Each scene shows the same named points in several views. A view is turned or mirrored, and shifted as a whole, has a little noise and may leave points out.
In the rows, zero is written as 128.

Scene 1
View 1
z_841: [133 130 183 119 143 162 113 217  71 125 154  88 112 142  80 168 204 164
 123 163 167 157  87 165 103 161 148 125 102 115 125 153 128  72]
z_174: [126 154 147 107 148 135 106 179 116 153  99 126  81 160 116 146 136 119
 143 126 129 168  93 105 137 127 115 129 170 138 136 123 157  89]
z_235: [112 157 132 125 130 136  99 173  58 107 128 142 113 142  83 130 179 134
 121 121 189 132 100 106 140 112 160 124 135 127 110 152 134 105]
z_484: [122 124 138 131 149 108 136 170 124 118 133 118  92 144 128 149 146 148
 100 130 158 148  80  84 147 132 139 142 150 150 121 134 155 102]
z_942: [128 133 161 125 145 132 116 175 110 124 125 119  96 149 108 164 160 139
 122 157 167 146  78 110 138 156 149 125 143 139 120 140 148  97]
z_475: [119 130 116 134 149  81 136 127 175 122  88 152  85 160 152 138  87 114
 113 136 149 138  68  34 175 135 131 142 198 169 111 111 170 127]
z_846: [147 129 175 114 162 116 129 163 188 166  79 116  73 174 141 176  95 114
 151 177 107 172  66 100 135 179 110 124 189 152 137 106 170  92]
z_137: [131 133 143 124 149 112 124 161 144 137 100 129  95 156 126 151 127 128
 129 147 146 150  79  90 145 145 133 131 170 148 121 121 156  99]
z_128: [119 149 126 126 133 143 100 186  48 112 131 135 123 137  79 121 194 150
 122 109 184 142 113 120 126  94 154 133 123 120 112 147 124  93]
z_703: [131 141 174 110 148 143 121 206 102 149 144  97  74 147 116 167 162 146
 118 137 132 177  85 123 127 145 119 131 140 137 147 142 160  76]
z_922: [141 112 129 134 148 114 137 180 118 120 112 114 127 142 113 128 155 163
 133 131 143 152  99 112 117 108 129 154 138 134 108 115 129  82]
z_146: [105 152 122 126 144 100 118 137 129 124 108 153  68 154 138 144 111 111
 102 123 165 145  71  42 181 131 140 128 187 162 123 135 180 127]
z_768: [119 126 147 134 142 118 131 170 101 107 147 119  95 140 115 158 160 147
  95 146 181 134  73  87 148 148 158 135 137 147 113 148 152 105]
z_443: [127 124 130 119 153 118 137 196 116 140 134 104  84 143 135 132 150 158
 116 102 121 178  96  96 131  99 109 160 149 145 140 127 156  79]
View 2
z_475: [150  89 155 158 146 107 163 145 147 160 134  50 152 245 193 137 163 111
 130 139 144 182  75 137 153 121 133 137 110  62 137  96  95 167]
z_146: [150 103 148 154 155 117 175 163 131 162 133  88 141 225 177 132 157  95
 133 130 125 165  84 121 154 100 112 154 111  91 135  90 116 162]
z_484: [140 144 142 142 142 130 152 149 100 144 122 103 131 184 160 117 113 107
 113 142  99 155  93 125 159  97 131 121 122 116 146  80 108 133]
z_235: [122 168 124 163 156 140 120 153  99 161 113 146 119 166 151 103 147 101
 103 143 116 120 111 127 150 100  74 149 144 157 163  70 162 121]
z_137: [144 119 149 140 151 122 126 149 118 138 121  91 152 190 185 134 132 123
 124 148 109 168 100 130 146 114 138 118 121 130 140  89 110 140]
z_174: [134 119 159 135 162 136 127 138 138 119 123 115 171 163 184 137 144 114
 136 159  94 161 100 119 167 111 122 127 122 160 131  82 129 131]
z_841: [128 178 128 125 158 150  92 162  49 134 107 169 131 117 155 115  82 123
 108 148  63 127 139 116 136  88 128 104 140 211 155  72 149 102]
z_443: [128 153 150 134 139 147 160 118 129 108 125 114 145 151 157 118 115 102
 120 166  78 165  77 118 201 100 127 116 117 134 132  73 104 113]
z_922: [120 171 136 150 128 137 104 118 112 130 113 107 133 155 159 106 117 127
  95 172 103 154  92 140 173 116 126 100 133 136 155  76 112 110]
z_128: [112 184 121 165 155 150 113 136 103 151 110 156 118 148 138  97 139  99
  96 157 106 113 108 131 170 101  72 142 145 163 162  64 161 107]
z_846: [156  71 171 118 158 111 110 153 129 116 130  60 189 199 220 165 132 145
 149 156 103 204 104 129 132 127 185  93 108 135 126 106  85 155]
z_768: [140 151 134 144 146 129 144 167  70 163 120 121 119 180 156 115 106 105
 108 131  92 144 110 124 139  89 124 126 125 129 153  77 124 132]
View 3
z_475: [117 142 133 133 107  91 123 144  86 145  98 153 114 125  96 145 167  77
 100 130 120 129 157 123 133 127 154 146  16  59 162  83 197 122]
z_768: [ 89 121 113 147 125 150 100  94 143 128 119 155  95 141  88 112 123 119
 117 125 111 128 142  87 141 147 111 162  88  72 130 129 140 134]
z_235: [ 89  96 118 105 123 154 120  91 154 146 128 142 124 144  65 149 105 146
 142 133 125  97 151 108 122 141 104 150 125  85 119 147 122 142]
z_942: [ 90 132 110 156 113 145 104 108 143 135 129 131 119 134 105 107 121 132
 124 123 118 144 130 105 135 160 112 157 100  71 126 126 130 136]
z_703: [ 60 122 132 154 143 124 103 119 151 109 117 112 141 125 120  87 136 130
 143 129 118 148 104  96 136 185 117 143 117  49 103 131 112 145]
z_484: [ 81 125 121 138 134 124 111 115 134 128 102 147 113 133  88 112 142 104
 120 126 115 132 131  90 143 142 128 146  78  58 127 121 148 130]
z_922: [ 69 136 103 119 132 127 136 131 158 165  95 136 149 141  69 101 126 113
 128 122 126 146 121  85 141 121 131 124 111  69 106 135 135 122]
z_841: [ 62 126  95 162 130 172  98  88 188 132 143 117 131 140  99  75  92 164
 144 121 117 157 104  81 145 174  90 156 164  80  91 156  87 145]
z_128: [ 73  94 112  95 134 158 126  94 169 150 118 140 137 147  56 141 101 150
 148 126 129  97 141  95 128 134 101 140 143  81 105 162 108 141]
z_846: [100 179 120 181  88  80 118 169 101 146 121 105 160 111 142  93 165 104
 117 122 126 190 120 143 128 173 157 135  47  55 141  73 175 134]
z_146: [109 113 148 125 114 103 112 123  92 121 110 149 106 129  97 154 159  97
 117 136 116 103 158 128 123 147 138 151  38  56 157  95 179 134]
z_174: [ 79 124 138 130 121 104 124 140 130 136 117 108 163 120 106 120 143 128
 142 132 133 132 123 131 121 171 134 132  97  55 117 116 136 142]
z_443: [ 50 116 142 120 162 106 124 132 143 123  77 130 144 129  88  98 151 100
 134 133 122 127 110  82 141 149 138 124 100  38 104 130 132 128]
View 4
z_137: [121 124 155 107 142 132  90  83 132 115 109 131 146 113 105  90 128 122
 122 114 145 106 118 134 132 114 128 163 122 164 155 150 165 145]
z_841: [154  93 198 186  84 134  65 130  87 124 139 152 107  74  92  78 159 100
 156 133  94 134  91 173 199 140 196 197 119 137 112 115 104 172]
z_174: [146 129 178 140 119 138 100  86 127  93 113 127 135 115 105 100 119 118
 106  96 148 116 116 137 123 105 137 150 112 176 142 140 147 130]
z_146: [110 123 136 110 157 133  94  88 141  94  97 134 142 157 102 119 119 123
 105  89 159  63 128 109 121 107 127 145 147 140 203 157 191 153]
z_942: [132 110 162 142 122 131  80 106 113 118 117 141 125 116  96  89 139 110
 135 118 123 104 112 147 163 124 157 175 126 144 153 138 146 161]
z_846: [115  93 171  83 176 143 104  59 159 119 112 151 161  86  99  36 118 149
 114 121 145 120 135 136 106 107 105 162  91 212 162 159 176 117]
z_475: [ 94 128 124  69 182 128  96  68 152 117  93 122 163 138 104 101 116 128
 116 110 167  72 129 104 108 115 100 148 139 150 195 170 200 150]
z_484: [118 115 156 125 127 142  85  98 122 110 114 123 150 107 101 113 131 113
 134 114 142  91 102 120 136 132 138 167 148 124 165 144 157 160]
z_922: [136 153 161 121 104 130  85  87 105 129 116  94 152  87 114 119 134  95
 143 129 144 125  97 136 136 130 129 168 135 132 111 136 133 158]
z_703: [143  96 202 167 101 154  90 110 119  90 131 142 133  81  98  99 126 118
 128 106 133 118 100 138 142 121 163 169 124 154 141 126 126 141]
z_443: [133 129 187 143 100 157  99  96 123  89 121 101 163  78 110 135 115 109
 126 106 161 112  94 114 110 125 132 158 143 130 141 130 135 139]
z_128: [156 165 153 173  74 114  79 113  83 105 112 100 111 145 112 150 141  77
 130 101 132 109  99 148 173 119 168 163 144 116 116 126 122 180]
View 5
z_942: [144 134 141  97 156 145  88  71  79 117 127 144  97 137 169 134 140 125
  96 156 118 130 155 138 121 124 129 135 117 141 148  89 177 148]
z_137: [121 117 158 100 121 146 105  97  88 117 117 139  94 154 155 149 154 104
  86 158 132 138 139 142 110 121 125 131 112 133 186  98 177 128]
z_922: [109 130 121 111 172 132 124  97  88 117 133 163  98 133 164 149 147  93
  92 137 115 109 103 165 100 121 145 138 135 105 144  96 147 127]
z_128: [122 140  89 105 178 130  86  97  84 106 136 154 146  90 163 140 115 146
 119 139 123 117 131 198 135 111 160 123 122 120 112  71 150 151]
z_484: [118 127 147  99 153 135  92  83  93 117 110 130 104 155 167 131 149  99
  87 159 122 107 145 163 105 107 123 149 105 123 166  85 177 123]
z_768: [136 139 133  93 172 135  83  71  89 113 121 123 102 148 173 117 143 124
  94 169 118 109 164 161 113 108 125 143 111 131 149  77 177 139]
z_146: [105 108 170  97 105 135  83 112 104 108  94 102 121 174 144 137 148 117
  85 179 155 129 165 178 116  89 120 129  83 136 211  72 193 113]
z_443: [104 113 146 116 157 137  92  84  82 128 101 165 141 142 165 150 143  65
  84 120 110  98 108 166 104 105 147 159 102 117 159  95 182 110]
z_235: [126 137 102  98 164 132  82  97  84 102 130 138 133 106 157 135 122 155
 117 153 130 127 147 191 137 109 149 118 119 128 127  70 156 152]
z_703: [142 117 150 105 151 151  74  52  63 134 110 169 132 128 177 141 136  88
  97 122  95 118 133 130 124 127 140 149 113 150 143 100 197 138]
z_174: [118 108 154 114 114 152  93  96  74 125 112 166 130 132 149 165 140  97
  97 131 125 145 125 146 129 122 144 128 110 142 173 102 185 130]
z_475: [ 92 109 181  97  97 134 113 127 112 113  98 102  83 197 143 142 165  99
  67 186 158 131 152 165  93  92 107 131  95 119 227  84 180 101]
z_846: [126  99 202 105  78 164 119  99  79 131 108 151  63 186 150 168 171  72
  68 152 129 160 136  87  98 139 112 131 119 148 224 126 194 121]

Which points are out of place in each view (at most two, in the order of its rows)? Write - if all are in place.
view 1 -> z_846
view 2 -> z_475
view 3 -> -
view 4 -> z_841
view 5 -> -

Scene 2
View 1
z_398: [121 106 148 187 119 110 123 121 145 114  86 134 109 133 100  72 123 127
  97 174 142  94 203  85 172 120  81 150 147 113 155 174 129 135]
z_959: [ 91  96 140 194 166 104 114 164 106  76 164 142 133 135 106  74 136 132
 103 175 185  42  92 161 177  96  58 149 150 140  99 172 176 136]
z_69: [ 74 133  82 180 115  85  50 146 125  66 144 115 126 122  99 140 122 154
 167 190 121 171 123 148 145 145  81 139 151 144 113 203 159 144]
z_417: [100 105 145 185 140 105 113 145 117  89 127 146 119 144 103  95 117 124
 119 168 162  69 157 114 178 117  75 146 147 127 122 192 148 143]
z_810: [105 133 139 201 106 125 119 124 103 114 101 152 108 115 124  95 140 118
 108 177 136 103 151 119 149 140 101 138 145 149 178 162 142 156]
z_949: [ 90 115 106 183 121  87  71 136 151  83 119 105 129 122  85 102 127 155
 132 190 129 143 149 128 164 127  73 148 155 121 112 192 152 129]
z_574: [122 112 119 164 111 127 125 159 171 146 110 168 100 149 112  88  77 117
 148 165  90 106 241  78 135 143  59 146 137  99 212 169 147 141]
z_181: [104 134 134 188 108 126 121 136 107 113 112 168 105 134 127 107 122 116
 124 166 131  98 165 111 147 144  92 141 141 143 182 172 145 163]
z_253: [115 134 162 193 108 131 137 120  86 116  85 181  96 145 130 110 125 102
 108 155 151  73 186  82 170 143 108 142 143 146 180 179 123 171]
z_236: [109 124 123 202 121 141 136 155 139 143 125 159 113 104 124  50 138 121
 101 184 117  92 133 148 117 126  66 138 138 137 218 122 173 138]
z_154: [103 126 143 191 121 123 125 140  96 108 115 168 107 134 122 100 130 115
 115 163 150  75 149 117 158 135  91 139 143 148 165 174 146 157]
z_329: [ 86 156 110 198  97 117  86 126  87  92 110 150 113 115 125 136 139 129
 140 177 127 146 124 134 136 159 111 134 143 166 167 182 147 166]
z_537: [ 91 120 146 201 135  96 102 125  85  70 122 137 121 132 109 109 145 132
 104 173 181  82 115 130 186 121  97 142 151 153 100 197 143 152]
z_49: [ 98 117 111 199 116  88  77 118 152  91 104  93 130 103  84  83 145 154
 108 198 129 148 140 134 159 123  84 146 154 128 127 177 147 126]
z_518: [ 78  98 115 182 165  91  88 176 116  60 180 134 137 136  99  97 127 143
 132 179 171  72  87 172 170 104  50 145 149 138  84 191 187 132]
View 2
z_181: [117 113 107 114 132 125  98 157 134 132 172 145 110 136 113 125 159 170
 134 135 116  90 110 130 168 123 116 122 108 129 126 131 109 110]
z_417: [139  94  89 128 103 172 108 161 132 141 153 148 118 141 146 135 144 148
 175 160  96 106 112 132 153 134 131 104 108 158  95 158 100 129]
z_154: [128 117 106 117 114 148  94 166 138 143 167 141  94 140 125 125 156 153
 136 157 116  77 121 120 147 139 109 114 122 131 127 137  98 116]
z_69: [ 50  96 100 125 157 171  96  89 121 166 126 102 152 122 176 169 156 166
 178 111 113 120 138 146 122 104  96  95  79 143  72 130 113 113]
z_949: [ 81 102 108 130 116 177  87 127 138 166 139 135 153 121 192 132 166 163
 178 128 101 137 134 153 141 100 116  90  92 156  78 131  99 121]
z_398: [151 108 119 127  78 145  90 188 153 140 177 182 125 132 155  83 169 167
 154 151  99 122 110 143 188 116 145 108 115 157 119 140  95 121]
z_253: [140  85 113  96 118 123 108 178 127 105 190 166  97 138  96 111 154 168
 139 147 108  68 104 123 176 139 143 136 119 139 134 117 101 112]
z_329: [ 66 102 115 100 157 146  93 116 126 140 159 114 110 130 134 150 157 167
 138 122 124  75 138 127 128 119  99 120 106 119 113  99 107 102]
z_810: [112 114 121 107 116 142  87 160 141 140 172 148 100 132 131 113 162 161
 129 143 119  84 123 124 153 124 112 117 122 126 129 116  96 108]
z_537: [113  76  99 110 108 196 106 149 126 141 152 136  98 137 161 147 145 132
 176 174  98  78 133 118 115 150 118 106 123 153  89 129  87 128]
z_574: [143 140 102 149 129  83  95 168 147 138 171 167 159 136 100 101 169 201
 133 101 108 141  80 161 230  90 135 115  81 142 126 169 124 107]
z_236: [128 187 112 140 111 130  71 176 170 183 157 141 102 139 131 104 173 158
  99 144 130  98 124 128 168 115  86  99 123 107 152 160 101 109]
View 3
z_959: [196 120 145 164 148 168 110 132 189 109  99 210  97 164 131  71  68 106
 167 173 155 167  95 104 122 116 115 106  99 138 171 175 193 103]
z_253: [123 138  93 106 139 156 128 121 175 119 136 119  99 166 137 134 151 132
 171  92 109 178  90  82 121 116 122 123 132 166 143 116 110 106]
z_518: [187 111 158 176 139 164 103 155 174 122  81 223 108 172 129  59  82  90
 166 200 150 155  90 138 129 144 119 112  93 125 158 191 199 105]
z_329: [103 127 126 153 128 121  92 132 150 142 107 118 120 188 105 125 142 118
 154 140 124 188  93 156 142 167 159 114 119 114 133 142 126  88]
z_398: [142 123 126 139 141 165 158 105 161 109 145 129  70 120 141 145 108 107
 163 129 109 135  84 101 117 107 112 148 103 198 126 129 143 120]
z_154: [131 132 110 138 144 146 129 126 176 124 117 144  99 172 133 114 115 120
 165 121 128 178  93 108 124 127 121 120 123 151 149 134 137  99]
z_181: [107 131 102 140 142 140 138 129 167 131 117 130 100 173 134 123 126 118
 162 116 120 174  90 121 123 138 124 128 126 153 134 128 126  96]
z_949: [140 106 167 171 121 148 116 141 131 124 114 149  97 137 112 118 123  84
 157 194 112 127  80 165 137 158 137 144  92 153 109 163 160 108]
z_236: [103 140 109 191 162 117 184 100 171 135 116 123  79 167 134 131  40 112
 149 119 155 195 100 139 116 136 116 123 118 159 144 130 156  98]
z_69: [123 102 163 172 117 137  91 160 128 144  93 157 124 170 103 102 146  87
 155 199 114 143  80 191 146 189 152 130 104 118 112 176 154  97]
z_574: [ 63 119  87 145 149 147 212 141 158 145 124 134  82 148 164 126 120  88
 161 111  95 133  81 141 112 149  80 173 132 206 100 117 117 122]
z_49: [145 112 174 177 120 144 112 114 132 118 128 124  91 125 100 140 102  95
 144 186 121 140  81 163 139 146 150 137  84 155 112 154 163 104]
View 4
z_329: [158 129 135 144 137 127 131 122 144 147 152  84 126 110 115 118 171 139
  89  90 149 137 121 101 163 151  70 100  95 118 172 123 159 114]
z_959: [119 119  96 111 154 140  97 124  81 129 170 114 209 126 111 122 123  62
 169 109  92 108 146 107  97 158  79  87 106 208 134 119 171  92]
z_49: [186 106 139 174 139 120 102 150 114 123 141  81  96 130 116 129 158  73
 115  77 122 116 150 151 138 130  72  60  96 175 128 103 169  76]
z_236: [148 133 121 117  97 117  78 156 142 170 154  78 160 125 137 127 145 133
 169 121 180  71 119 152 138 118  96  54 123 164 125 144 164 151]
z_810: [145 124 136 146 116 122 120 144 145 148 140 106 140 127 141 124 162 129
 128  98 165 126 140 114 123 138 102  80 104 134 145 141 179 119]
z_253: [120 121 127 157 101 135 144 146 146 137 130 144 153 135 154 119 177 141
 138  94 178 138 157 100 105 136 144 100 106 116 170 163 195 125]
z_417: [131 111 106 147 128 142 124 137  97 117 152 131 157 133 123 116 162  82
 152  93 121 119 161 118 105 138 115  96 102 172 159 136 175  95]
z_537: [131 119 126 148 157 137 133 125 109 127 149 118 170 128 120 126 145  80
 127  90 105 148 153  88 102 163  89  97  90 166 145 122 187  80]
z_69: [187 116 112 153 152 138 120 114  97 110 165  78  95 110  82 111 182  91
  89  80 100 119 130 131 182 152  49 108  90 155 183 100 140  86]
z_518: [136 119  88 112 160 144  98 107  66 117 181 102 185 119  87 116 132  51
 150 100  73 106 140 114 129 160  58  98 103 212 152 109 151  84]
z_154: [129 123 119 136 116 133 122 139 132 138 146 118 163 129 134 118 158 123
 142 103 155 120 146 108 119 140 113  95 107 143 160 144 176 122]
z_574: [159 106  90 160  63 136 108 169 115 115 139 136 100 136 132 109 213 134
 167  98 194  66 151 183 151  90 156  88 120 143 193 160 151 151]
z_949: [180 105 117 170 138 131 110 138  96 108 150  93  98 123 102 117 173  70
 119  75 111 114 149 149 148 132  76  82  95 178 156 109 160  79]
z_181: [141 123 120 143 108 133 126 143 136 139 144 115 143 127 134 119 175 131
 136 100 168 117 139 119 132 135 115  95 108 132 168 148 172 131]

Which points are out of place in each view (at most two, in the order of its rows)? Write - if all are in place.
view 1 -> z_398
view 2 -> z_154
view 3 -> -
view 4 -> -

Scene 3
View 1
z_222: [135 147 144  94 152 106 124  75 106 131  68 115 129 148  91 124 127  99
 143 166 139 115 133 101 157  85 169 110 121 141 142 153 118 140]
z_51: [120 125 150  87 138 126 104 142  94 142  56 101 138 143  89 141 143 111
 133 153 136 107 138 109 155 130 189 123 117 178  99 146 121 185]
z_663: [127 144 126  96 159 119 114  98 107 119  76 105 144 147  95 127 145  99
 128 158 137 101 154 118 146 111 181 111  99 154 109 161 113 158]
z_183: [162  94 113  55 152 102 146  77  58 107  76 183 142 119  87 181 145 100
 153 165 139 139 125 109 153  98 109  96 154 171 163 141  85 124]
z_889: [196  97 120  87 141 147 129 149  70 114 111 128 153 120  76 124 171 160
 143 106 147  87 112 208 144 151 168 128 148 176  48 145  69 179]
z_217: [134 124 110  65 162 107 129  70  88 103  77 152 143 133  90 170 144  84
 137 181 133 134 158  92 141 103 129  96 107 159 161 155  95 126]
z_397: [139 116 166  68 125 129 123 137  91 137  62 119 145 137  79 160 137 111
 131 177 129 126 151  86 130 147 159 123 123 174 128 147 103 159]
z_100: [ 92 127 125  76 157  94 113  93  91 124  47 133 139 142  99 173 138  74
 139 189 133 135 158  59 159 102 155  97 105 173 159 149 126 149]
z_744: [213 123  91  83 171 126 159  44  78  79 125 165 149 114  80 124 154 119
 145 139 146 108 126 187 135  87 122  99 136 123 128 160  54 105]
z_660: [206 125 136  82 142 148 143  95  93 108 120 130 147 125  72 114 148 139
 133 137 137 103 126 180 121 125 158 125 138 134  95 150  69 137]
z_766: [ 76 107 112  72 163  71 106  88  69 126  32 164 134 141 113 199 134  61
 157 189 143 145 149  42 193  79 140  82 122 197 182 145 133 149]
z_483: [182 140 149  77 131 175 130 136 116 116 112  87 160 132  56 119 158 133
 105 152 122  92 167 159  91 175 182 135  90 139  71 162  75 162]
z_331: [152 123 143  84 135 151 115 142  99 124  88  99 155 135  74 132 154 130
 120 147 131 100 152 142 122 162 185 133 107 164  77 153  95 177]
z_487: [149 121 152  68 138 131 129 109  94 126  80 127 146 135  75 157 143 108
 130 176 125 128 154  94 121 133 151 118 119 158 133 152  94 147]
z_8: [174 138 113  62 170 119 155  28 100  87 106 162 145 129  75 157 137  79
 130 195 128 138 170 102 109  95 106  91 101 119 184 157  65  89]
z_330: [174 139 143  56 157 120 158  29  97 103  91 161 139 132  73 154 126  86
 134 201 123 143 153  84 105  96 108  98 117 123 192 153  78  91]
View 2
z_100: [135 140  94 120 134 126 171 121 149  96 123 104 113 144 150 113 101 154
 103 101 121 122 122 141 162  97 133 181 119  68 163 178  90  96]
z_330: [140 138 112 146  78 107 185 173 170 105  93 148 151 109 132  80  96 143
 110  94  89 109  98 178  92  57 107 144 177  65 159 220 130 129]
z_51: [131 124 125 161 147 135 155 134 122 131 128  68  87 140 146 135 114 183
 119  69 121 124 136 101 152 148  88 137  78  90 158 155 118 102]
z_183: [170 122  60 164 121 121 163 142 180 160 117 123 109 102 126  90 104 162
 108  90 125 102 109 150  80  65 118 175 141  71 135 190 105 129]
z_8: [155 131 105 151  72 124 184 179 182 115  93 157 153  91 131  79 104 135
  88  89  86 120  95 180  96  72 124 127 186  70 167 202 121 137]
z_660: [161 106 128 211 113 134 152 187 159 173 105 115 121  75 122 121 130 178
 105  45 104 124 113 129  73 132  56  84 119  97 150 167 153 146]
z_663: [136 117 131 150 129 135 165 151 151 120 113 101 122 124 144 130 131 165
  91  65 111 145 127 129 151 141  99 120  99  86 174 158 107 104]
z_217: [154 133  90 140 109 132 168 146 162 118 111 128 120 111 138 101 106 148
  95  92 107 119 110 155 125  89 133 153 142  74 159 179 104 120]
z_487: [133 131 115 161 106 130 169 160 137 121 111 108 110 122 136 105  90 164
 126  84  95 105 107 140 119  98  99 137 137  84 151 185 140 125]
z_222: [127 127 127 139 120 107 173 148 154 107 114 112 133 134 148 114 115 163
 108  75 114 132 123 146 123  97  89 147 121  75 167 193 103 101]
z_397: [128 134 118 162 124 134 162 144 113 127 121  81  83 136 142 120  89 175
 140  82 105 100 120 120 137 113  97 140 108  86 146 170 139 122]
z_766: [150 142  53 102 143 117 167 103 167 107 130 107 101 152 151 102 100 160
  94 110 142 118 125 146 153  66 153 223 114  57 148 184  58  90]
z_483: [139 120 164 204 104 168 155 190 108 140 101  94 102  95 135 133 112 169
 116  52  74 123 119 116 138 174  82  56 108 110 169 145 178 148]
z_331: [145 120 138 190 129 158 152 162 114 148 117  81  86 109 140 137 111 180
 117  57 100 120 125 109 144 167  87  93  89 101 154 141 150 133]
z_889: [176  95 107 234 146 155 129 172 147 216 122  90  76  75 120 139 142 200
 103  38 121 120 126  95  80 170  65  86  77 110 136 136 150 150]
View 3
z_663: [110 135 120 115 115 111 117  84 154 127  98 149 131  65 175 142 143 128
 148 107 153 147 111 109 144 148  90 117 183 122 151 138 132 109]
z_330: [170 166 149 137  71 149 149  75  98  40 138 136 156  89 152 140 127 165
 153 148 149 134 111 126 122 139  10 127 195 121 103 176 116  86]
z_889: [113  99 102 109  58  76 171 146 149 132 131 189  96  30 197 142 147  59
  78  71 136 148 169 105 160 152 157 130 218  93 131 117  79  75]
z_331: [102 124 111 114  94 105 136  92 151 145 124 171 110  44 213 167 144  99
  92  99 149 180 124 119 151 141 133 118 190 133 156 140  96 100]
z_744: [155 144 147 126  18 108 152 129  90  63 124 171 122  49 163 108 145  96
 145 115 129 105 155  89 139 139  69 133 221  53 101 130 113  60]
z_8: [174 169 162 139  58 139 140  81  80  43 132 138 149  82 167 133 123 150
 161 152 141 136 103 110 123 135  18 123 199  97 106 166 129  80]
z_183: [170 113 115 131  83  99 199 138 127  30 139 119 143  75 165 131  90 135
 127 103 139 147 116 130 132 166  69 136 227 118  92 139 116  83]
z_51: [ 96 109  92 110 140  99 139  96 182 136 104 146 128  65 177 157 140 127
 119  86 159 164 115 133 144 159 115 118 186 149 149 139 117 118]
z_483: [107 147 128 113  63 123 122  74 132 151 135 193 100  36 228 175 155  98
  77 111 148 189 130 108 151 125 125 115 185 121 159 155  77  88]
z_487: [140 140 126 127  96 129 156  85 132  83 134 145 138  76 179 156 127 146
 119 114 156 159 115 136 133 145  63 126 197 143 124 164 103 100]
z_217: [150 141 131 132 104 113 148  94 122  65 114 120 150  83 171 134 107 143
 158 124 150 153  96 122 134 154  55 124 198 123 122 147 138 100]
z_397: [123 124 101 122 120 118 157  92 164 102 133 143 131  70 184 172 122 143
 103 101 162 175 108 147 140 155  90 125 193 166 135 158  99 108]
View 4
z_766: [ 15  87 104  39 131 128 131 111 155  74 182  54  80 159 115 166 200  80
 168 152 141 202 118 185 102 174 124 128 123 180 121 196  91 173]
z_483: [104 128 162 186 101  91 154 155 141  93  80 157 169  62 117 210  66 110
 120 128  85 164 127 148 102 153 122 165  92 135 153 139 137 126]
z_744: [ 92 146 185 124 105 122 114 171 157 106 150 164 104 102 121 130  99 147
 112  98 109 177 179 161 164 181 108 111 189 171 131 120  80  96]
z_100: [ 36  89 118  76 122 123 129 116 152  81 152  85 109 134 112 180 170  76
 153 158 134 189 111 182  99 179 113 142 111 161 134 183 110 168]
z_889: [125 161 167 152 118  89 183 177 149 120 102 137 131  77 142 186  84 180
 143  72  82 187 194 121 128 123 149 143  75 148 125 147 100 112]
z_183: [ 57 114 144  70 120 136 109 136 155  87 149  99  66 111 129 153 139 135
 161 131 110 192 134 172 133 154 132 110 159 188  93 149  80 126]
z_660: [113 144 177 140 111 116 137 172 150 114 104 167 125  76 132 161  85 152
 123 104  96 170 151 150 138 163 118 130 124 144 141 134 103 112]
z_8: [ 51 106 165 110  94 138  71 132 157  70 144 140 102 102  99 144 118  89
 117 159 119 172 110 191 140 201  90 114 211 183 128 129  99 120]
z_222: [ 67 103 144  87 132 136 112 136 152 101 129 129 117 119 120 156 146  92
 133 149 127 172 111 188 110 194 101 135 116 143 154 170 108 162]
z_487: [ 68 100 146 105 117 133 111 132 152  88 110 120 108  88 116 176 113 103
 140 153 105 175  99 176 110 168 118 132 126 159 127 153 110 143]
z_51: [ 81 112 126 106 134 104 168 141 150 103 113 106 136 111 130 196 136 107
 152 130 111 183 130 157  89 156 128 155  46 133 151 181 122 166]
z_330: [ 53  94 159  89 108 151  63 127 155  81 130 138  91  91 108 143 119  89
 128 168 118 168  87 204 135 199  91 109 196 172 127 136  98 131]
z_217: [ 42 104 146 104 105 118 107 124 155  71 156 117 108 121 100 161 139  83
 127 151 120 177 116 188 122 188 102 133 167 172 134 153 105 137]
z_331: [ 97 126 147 151 115  92 168 150 142  95  93 130 155  86 122 209  98 116
 141 122  95 174 140 147 100 145 129 164  70 143 145 158 127 143]

Which points are out of place in each view (at most two, in the order of its rows)? Write - if all are in place.
view 1 -> z_222, z_487
view 2 -> -
view 3 -> z_183
view 4 -> z_217
